Each row is a point on a tangle of strands that fork, close into loops and nearly touch. The rows are in no order.
In the rows, 128 means zero.
Two points are linked if the straight distance between their rows is under 92. Some points are linked to none.
Z659: [131  91 126 178 126  99 199 145 152 153 113 128 140 106 167  97 142 100
  78  86 155 100 107 134]
Z970: [100 135 127 141 167 152 133 169 166 115 169 124 136 108 176 115 154 183
  98  89 134 135 146 183]
Z882: [ 95 113 125 114 150 123 110  95 126 152 120 146 123 137 106 104 144 153
 143 137  86 135 161 137]
Z947: [176 145 133 141  87 116 139 147  92 118 108 135 108 115  95 141 113 103
 133 142 157 111 124  91]
Z840: [134 131  76 118 141 120  76 117 129 120 113 108 125 125 134 121  75 110
 133 174 138 121 122 126]
Z292: [205 106 107 138 104  75 127 163 101 117  64 110 107 116 107 143  91  56
 117 171 161 112 106 100]
Z666: [136  80  80 157 154  95 149 126 118 178  94 137 123  95 124  68 113 120
 115 112 135  96 140 139]
Z652: [169 127 135 160  89  94 171 144 113 133 108 126 121 116 123 123 130  93
 112 126 163 110 114  98]
Z162: [134 186 148 136  70 163 130 112  89 116 153 147 140  97  98 158 134 141
 190  98 135 126 126  77]
Z580: [109  67 125 161 144  95 192 105 150 167 113 132 157 109 156  75 150 106
  88  92 134  99 118 136]
Z752: [114 141 145 138 152 136 125 156 190  87 165 110 123 150 188 147 140 121
  74 127 140 136 114 160]
Z955: [ 98  79 107 132 194 124 141 126 151 172 119 148 131 105 141  67 132 163
 101  97 120 104 159 168]
Z332: [109 117 130  75  77 141 119  46 149 135 119 100 200 138 131 145 137 111
 164 158 142 151  82  92]
Z698: [144 119  76 130 112 114 108 100 118 145 100 114 142 106 115 101  88 103
 152 161 148 109 112 107]
Z618: [ 97  55 117 117 198 113 150 100 164 174 106 138 146 115 148  71 132 133
  91 113 118  99 139 163]
Z14: [137 150 148 156 131 130 137 177 174  88 162 114 105 144 178 150 141 117
  68 125 155 127 111 143]
Z122: [178 100 143 154 152  74 137 210 102 117  83 143  63 159 102 140 106 106
  77 138 128 113 153 137]
Z629: [ 84 116 185 112  94 127 153  70 140 147 132 146 146 160 113 133 182 114
 139 131  84 145 130 111]
Z981: [101 157 129 135 128 170 147 145 112 129 174 137 154  94 137 105 173 216
 155  84 120 144 163 147]
Z349: [152 172 168 128  98 135 105 148  82 110 136 174  67 138  65 186 113 112
 172 120 104 132 143  88]
Z888: [130 175 155 117  88 147  92 116 102 102 150 166  89 134  68 188 115  95
 207 120  99 143 129  87]
Z96: [148 164  83 120 131 140  72 154  66 129 106 143  83 111  70 131  76 153
 179 139 126 121 151 118]
Z949: [121 138  63 110 134 166  79 111 115 125 127  96 162  91 137 106  96 162
 167 146 157 129 122 129]
Z957: [149  77  78 169 170 108 155 177 133 162  74 125 113  78 163 102  84 102
  89 113 167  87  98 151]
Z905: [ 97  84 115 116 143 120 139  79 125 179 103 141 155 115 110  76 143 150
 138 121 109 122 152 129]
Z847: [108 106  96  68 147 185 120  90 139 151 141  90 206  99 158 114 148 201
 154 107 156 159 114 157]
Z548: [117 107  59  59 175 155  57  74 127 145  99  87 164 111 135 114  74 145
 165 178 134 150 129 141]
Z740: [105 130 158 113 180 128 120 137 203  86 166 107 120 166 184 153 147 131
  73 140 110 154 132 179]
Z586: [118 144 122 119 109 129 107  95 135 118 129 123 140 138 121 135 127 121
 152 156 120 135 116 109]
Z123: [159 140 173 146 111  95 128 152 105 115 120 153  65 175  89 159 125  90
 113 144  96 122 137 113]
Z987: [128 104  70 107 182 121  75 112 146 127 107 100 128 124 147 115  54 104
 115 174 134 124 121 144]
Z85: [118 169 128 106 150 157  88 130 136  86 163 120 122 155 135 150 132 162
 154 152  94 167 146 158]
Z831: [129 162 150 127 155 109  97 162  95 116 139 152  49 187  93 154 102 145
 128 133  58 135 168 153]
Z239: [197 108 122 135 115  71 119 178  77 116  57 140  84 129  78 141  90  83
 127 162 135 111 135 104]
Z932: [161 140 196 149  84  97 143 134 103 119 122 164  69 167  78 168 144  67
 129 140  89 123 126 101]
Z499: [107  72 123  75 119 133 150  49 157 181 113 100 211 127 142 108 146 129
 122 127 147 131  89 115]
Z409: [110  92 134  82  92 129 140  48 164 146 117  95 207 142 145 125 143 109
 130 151 146 139  81 103]
Z498: [128 156  88 145  94 157 136 124  97 139 132 106 171  75 133  94 112 160
 153  98 182 109 117 104]
Z579: [109 158 142  74  87 166  94  68 141 101 141 115 166 145 119 180 138 118
 204 157 117 171 100 102]
Z795: [140 112 145 169 144 103 162 178 141 133 128 145  87 136 136 116 144 120
  69 108 133 109 141 149]
Z507: [115  72 120 119 167 109 130  93 181 140 112 115 151 138 165 103 121  90
  93 147 132 116 110 141]
Z108: [150 168  93 127 139 145  79 167  95 108 132 124  91 124 109 133  93 156
 147 138 134 126 145 133]
Z850: [119  92  54  73 192 146  56  89 139 136 104  86 158 106 152 110  52 124
 141 181 146 138 122 147]
Z614: [103 104 112  92 219 133  94 128 179 110 138 105 121 141 174 128  98 129
  88 146 114 138 136 182]
Z282: [106 124  97 117 209 144  90 157 164 109 149 111 114 127 170 120 101 158
  97 125 122 132 148 191]
Z51: [159 126 126 135 120  99 110 152  64 156  87 175  59 138  42 132  94 115
 166 133  86 114 160 113]
Z517: [163 179 142 142  66 146 135 127  90 111 133 131 131 101 105 152 123 121
 156 120 167 115 111  79]
Z636: [141 111 121 164 161 104 147 184 121 153 120 152  77 129 120 100 131 148
  81 103 121 105 162 156]
Z505: [111 166 137  79 140 166  86 107 135  78 158 121 128 166 122 182 131 146
 183 159  87 187 137 152]
Z993: [122 157 198 140  81 122 132 106 121 114 149 169  93 166  87 172 155  79
 157 132  83 136 130  95]
Z32: [128 192 179 134  68 165 140 107 115  92 176 143 146 120 118 176 159 128
 178 104 127 140 109  83]
Z447: [186 125 107 138 102  90 115 136 125 111  95 107 109 132 124 144  84  55
 114 180 161 116  95 102]
Z182: [108 161 195 148  94 139 165 126 133 116 177 147 128 144 129 141 185 137
 125 107 102 140 135 115]
Z808: [179  97 134 159 136  88 159 222  95 119  75 144  87 121 104 127 116 118
  91 124 158 110 151 127]
Z502: [112 178 196 142  79 156 160 119 124 104 186 147 141 133 127 160 180 143
 157 102 109 142 123  97]
Z952: [118 178 146  76 114 170  80  91 139  67 158 118 138 161 123 197 132 118
 199 167 100 188 113 124]
Z145: [173 125 161 148 137  75 130 191 111 109 105 143  54 186 104 154 114  95
  74 143 109 118 145 134]
Z670: [116 165 125 113 114 142  93 108 116 112 135 141 119 138 101 145 118 130
 177 150 103 143 129 115]
Z266: [123 118 175 160  98  98 161 107 129 139 130 152 112 156 114 118 167  92
 108 135  90 117 134 118]
Z443: [109  54 124 132 177  99 151  99 168 160 104 130 145 127 156  85 134  97
  88 122 123  99 119 151]
Z424: [115 120 133  78 155 152  98  98 186  99 149  81 170 154 184 156 140 126
 112 162 137 167 105 149]
Z170: [138 122 102 165 138 139 150 178 144 129 123 121 121  98 162 116 116 132
  85 106 179 104 114 138]
Z810: [ 85 123 182 106  74 140 165  62 135 144 142 139 181 146 118 140 183 126
 152 116 106 150 117  98]
Z274: [176 141 141 142 108  95 117 141 149  91 118 109 100 166 141 163  99  53
  88 179 149 125  95 108]
Z223: [167  99 130 166 108  73 181 141 102 157  94 140 109 117 111 106 142  92
 105 125 133 104 130 111]
Z874: [143 190 113 122 141 158  76 159 113  72 164 111 108 135 133 157 111 157
 154 142 125 147 131 142]
Z526: [119 123 133 147 109 127 154 114 172 114 149 105 170 126 177 124 138 110
  97 123 167 120  92 116]
Z416: [182 119 131 138 112  83 125 163  73 137  76 155  72 137  62 139  97  96
 139 148 109 114 147 110]
Z289: [136 161 131 132 172 113  93 194  95 112 144 148  52 177 103 144  99 166
 105 121  80 130 178 168]
Z582: [128 163  63 108 117 171  60 117  95 111 125  98 147  88 115 120  86 154
 192 153 151 134 122 121]
Z793: [165 158 172 155 108 118 142 177 143  85 147 126  93 158 144 162 143 102
  75 138 153 124 118 119]
Z25: [106 108 128  56 129 174 144  68 140 182 142  98 199 123 145 129 178 192
 147 107 134 167 111 147]
Z478: [111 142 117 137 198 142 105 190 154 105 166 124  97 128 162 122 126 184
  94 101 116 137 164 203]
Z128: [ 89 137 158 100  81 157 158  75 128 139 146 126 198 127 131 134 177 158
 162 102 126 155 111 102]
Z343: [100 137 123 122 156 172 136 146 141 130 173 125 163  95 162 106 170 214
 134  82 137 146 159 178]
Z885: [105  99 124 107 190 115 113 111 175 122 131 118 125 152 159 118 120 117
  85 147 108 131 131 163]
Z330: [107 130 131 145  97 147 166 118 170 107 162  93 200 111 189 124 143 125
 101 100 179 123  80 115]
Z748: [110 163 189 130  82 146 122 106 115 109 167 170 102 148  82 181 154  89
 187 112  82 148 134  82]
Z571: [145  64  76 164 170  92 166 145 135 181  78 128 122  84 152  79 103  98
  97 107 147  87 110 149]
Z285: [140 135  90 143 108 131 129 129 109 137 120 118 140 100 128 104 111 135
 136 126 163 106 121 108]
Z385: [117 149 192 168 105 123 178 144 134 128 167 152 110 143 136 125 186 137
  90 102 107 125 151 124]
Z823: [104 141 129  71  73 160 103  54 140 122 127 103 187 133 123 163 136 119
 194 158 135 161  89  93]
Z709: [140 106  86 175 145 142 152 183 138 139  95 111 125  72 172 112  91 123
  90 105 191  96  99 145]
Z791: [114 158 134 121 145 122  89 145  94 123 134 163  65 163  77 143 107 142
 165 129  63 140 167 137]
Z603: [105 158 132 126 119 158 128 126 113 130 158 144 136 115 122 120 152 179
 168 110 110 141 150 126]
Z496: [147 168 111 130 161 131  87 193  98 108 137 128  73 144 116 138  94 160
 116 130 119 127 158 156]
Z544: [ 96 130 141 116 150 119  99 113 114 141 124 161  91 162  92 125 132 140
 150 141  56 146 169 147]
Z715: [ 85 116 142  79 110 166 161  79 127 174 144 119 200 120 128 116 184 197
 155  91 119 159 129 130]
Z413: [108 175 137 124 101 160 112 123 102 123 152 156 123 116  98 143 140 153
 191 115 107 141 143 108]
Z958: [118 140 137 125  89 126 143  91 145 117 139 114 171 131 143 129 147 120
 133 136 142 130 101 103]
Z971: [155  94 125 169 112  71 178 132  76 180  84 158  98 112  86  90 146 102
 126 116 105 106 154 117]
Z784: [ 97 107 102  95 143 170 131 107 153 137 145  96 204  94 175 107 145 179
 132  99 168 136 113 146]
Z927: [100  91 171 130 107 103 154  64 147 151 116 137 146 160 121 110 178  96
 110 140  91 125 127 122]
Z249: [181  84 106 158 140  80 151 212  93 127  58 130  99  98 113 120 101 103
  95 129 169 106 136 120]
Z597: [117  99 104 160 167 115 154 146 138 166 122 147 114 104 143  80 131 152
  96  93 130 101 153 151]
Z761: [ 98  65 116  90 134 125 158  57 138 190 103 122 196 118 129  79 144 138
 126 116 131 121 122 124]
Z895: [134 115 124 171 120 119 171 152 152 130 131 117 141 112 168 115 135 109
  83 102 172 106 104 125]
Z904: [118 150  70 131 118 175 106 128 106 123 143  87 178  70 146  99 110 176
 161 109 181 115 116 123]
Z484: [100 128 108 122 116 166 143 117 151 120 156  91 207  90 181 112 141 164
 122  95 177 132  96 133]
Z407: [168 144 170 160  96  98 151 152 147  94 136 124  98 165 141 162 143  72
  79 152 146 122 106 105]
Z596: [138 159 110 126 133 126  88 155  68 141 112 167  70 135  59 134  89 147
 173 128  96 124 162 120]
Z55: [129 125 172 181 125 108 182 168 138 138 153 149 102 138 137 114 171 133
  66  95 120 116 152 139]

A fork is a point with three links, a tip a point with one. Leave the first point through the second and follow the links. Name the first fork or tip that comes.
Z740 / Z752 -> Z596
Z25 / Z847 -> Z526
Z498 / Z285 -> Z548
Z409 / Z332 -> Z108
Z981 / Z343 -> Z443
Z614 / Z282 -> Z413
Z748 / Z993 -> Z249
Z666 / Z571 -> Z895
Z579 / Z823 -> Z791
Z182 / Z385 -> Z597

A piece is two or more points that can be reached from each other along the links. Count, over all rows, the pieces, the separate loops (a circle has one, a figure eight two, a Y none), the forks (points with three links) and the tips (points with one).
pieces -> 4
loops -> 5
forks -> 9
tips -> 7

How many points has the smallest loop of links through each point below? Write - if it is on no loop.
Z571 -> 12
Z526 -> 18
Z823 -> 17
Z96 -> 7
Z32 -> 20
